Each scene shows the same named points in several views. A view is turned or mirrored, and shifted as a whole, has a little noise and may leave points out.
In the rows, zero is written as 128.

Scene 1
View 1
Suz: [138 145 117 114 111  92 133 133 140 113 105 146 173 101]
fuf: [161 117 182 115 118  87 140 121 188 128  84 114 171  99]
paz: [126 154  93 112  95  73 124 130 154 102  93 140 178 105]
lomed: [156 140 141 102 111  99 143 136 144 116  99 150 177  92]
sotiv: [177 106 225 111 120  93 148 117 210 138  78 102 170  92]
dega: [138 127 158 122 106  70 129 118 198 119  77 102 173 106]
lar: [155 124 157 129 142 143 142 121  76 133 147 168 149  99]
muge: [140 147 115 116 115 109 135 138 114 114 118 160 169 100]
ruda: [154 151 131  87  97  81 146 147 177 107  77 145 193  83]
sabiv: [144 128 159 131 126 107 133 112 143 126 112 128 162 108]
Vimik: [154 108 203 140 128  98 136 100 187 135  96  96 158 113]
tepo: [159 157 117  85 106 103 147 150 132 111 101 172 185  84]
View 2
tepo: [ 57  98 101  72 121 123 114  72  83 117 142 145 135 142]
muge: [ 80 117  92  74 133 129 129  88  73 102 148 114 134 133]
sotiv: [143  71 161 159  92 151 142  91 107 192 138 159 126 122]
lar: [116  94  63 105 173 142 121  73  92  99 119  84 155 134]
Vimik: [154  90 145 149 104 158 152 109  88 172 140 129 134 115]
lomed: [ 80 100 117  92 119 125 126  83  84 130 145 139 128 133]
fuf: [102  90 137 118 105 136 132  84  95 158 145 151 126 127]
Suz: [ 82 114 109  81 118 131 137  97  70 122 152 127 125 130]
ruda: [ 61 103 136  86  94 122 127  83  81 144 157 170 114 135]
sabiv: [120 102 116 113 122 142 141  98  80 135 142 119 133 123]
View 3
tepo: [183 173 160  71 140 164 133 116 158  91  96 142 109 162]
paz: [148 166 142 101 137 126 144 116 136 112  87 167 112 135]
fuf: [119 127 163 129 137 142 157 141 111 107 127 132  76 156]
sotiv: [101 111 164 139 139 151 164 144  90 103 146 123  50 173]
Vimik: [ 88  84 191 158 128 142 157 176 105 112 136 112  83 144]
dega: [112 134 150 128 135 118 159 133 111 116 106 151  86 136]
sabiv: [139 124 187 113 130 150 143 156 142 105 112 124 111 146]
ruda: [157 170 140  90 143 144 142 106 131 101 103 157  86 162]
Suz: [162 149 174  89 134 160 134 138 149  99 107 129 112 158]
muge: [175 156 180  80 132 159 128 139 168 101  89 137 135 144]
View 4
sabiv: [143  95 117 128 126 134 119 109 128 112 117 150 136  92]
lar: [176 112 121  87 161 190 116  96 142 112 129 153 109 133]
Suz: [147 109 126 125 159 110 108  83 111  88  88 143 136  93]
fuf: [133  70 124 139 103 107 126 135 119 104 105 149 168  82]
lomed: [154  95 129 120 150 116 113 100 122  84  88 142 155 107]
muge: [160 118 130 113 172 128 107  78 118  90  95 142 128 108]
ruda: [147  92 137 135 149  80 111 104 112  65  67 136 178  97]
dega: [121  82 116 156 106  83 120 118 109 105 101 149 161  62]
sotiv: [139  48 117 131  75 129 138 168 135 113 124 148 178  96]
paz: [132 106 126 144 153  75 106  81 104  80  76 143 154  78]
View 5
muge: [112 130  89 114 131 155 128 150 162  72 120 100 122 141]
fuf: [160 161  83 166 107 132 121 229 164  84 139  98 136 109]
lomed: [135 148  76 132 122 155 127 179 158  67 134  98 121 136]
tepo: [141 158  54 134 118 169 133 173 156  55 139  99 115 152]
sotiv: [182 180  72 197 104 122 125 253 171  88 142 108 138 108]
dega: [151 154 102 143  98 130 118 235 152  75 140  76 144  98]
ruda: [148 162  65 121 101 165 124 201 135  44 153  79 123 137]
Vimik: [160 154  98 184 116 113 120 239 178 105 124 108 146  94]
sabiv: [134 138  94 152 125 132 123 191 174  96 120 107 134 118]
paz: [128 145  98 108  97 155 115 199 136  53 141  71 131 120]
Suz: [121 137  92 114 120 154 123 172 154  68 130  91 127 132]
lar: [113 119  75 152 160 146 137 127 202 109  98 143 119 148]
View 6
sotiv: [150 214 150 110 185 127 193  97  83  72 153 186 110 124]
muge: [137 146 157  96 125 133 134 156 146  95  93 109 111 153]
dega: [139 161 155  67 171 117 160 102 104  93 129 185 126 143]
tepo: [121 173 154  90 123 133 156 145 174  73  93 119 120 146]
lomed: [133 193 151 107 142 133 168 135 142  75 112 132 111 139]
fuf: [144 185 149  95 168 125 173 112 100  83 133 174 116 135]
lar: [163 166 154 146 130 152 131 182 112  93  97  78  75 149]
paz: [124 141 160  53 139 113 149 123 150  90 102 159 138 148]
sabiv: [151 162 155 104 158 131 144 139 103  95 121 142 102 143]
Vimik: [160 180 154 107 183 123 164 112  67  92 141 178 101 133]

Which points are out of place in each view (at most two, in the order of its rows)? Write none if all are in place.
view 1 | paz
view 2 | fuf
view 3 | Vimik, Suz
view 4 | sotiv
view 5 | tepo
view 6 | lomed
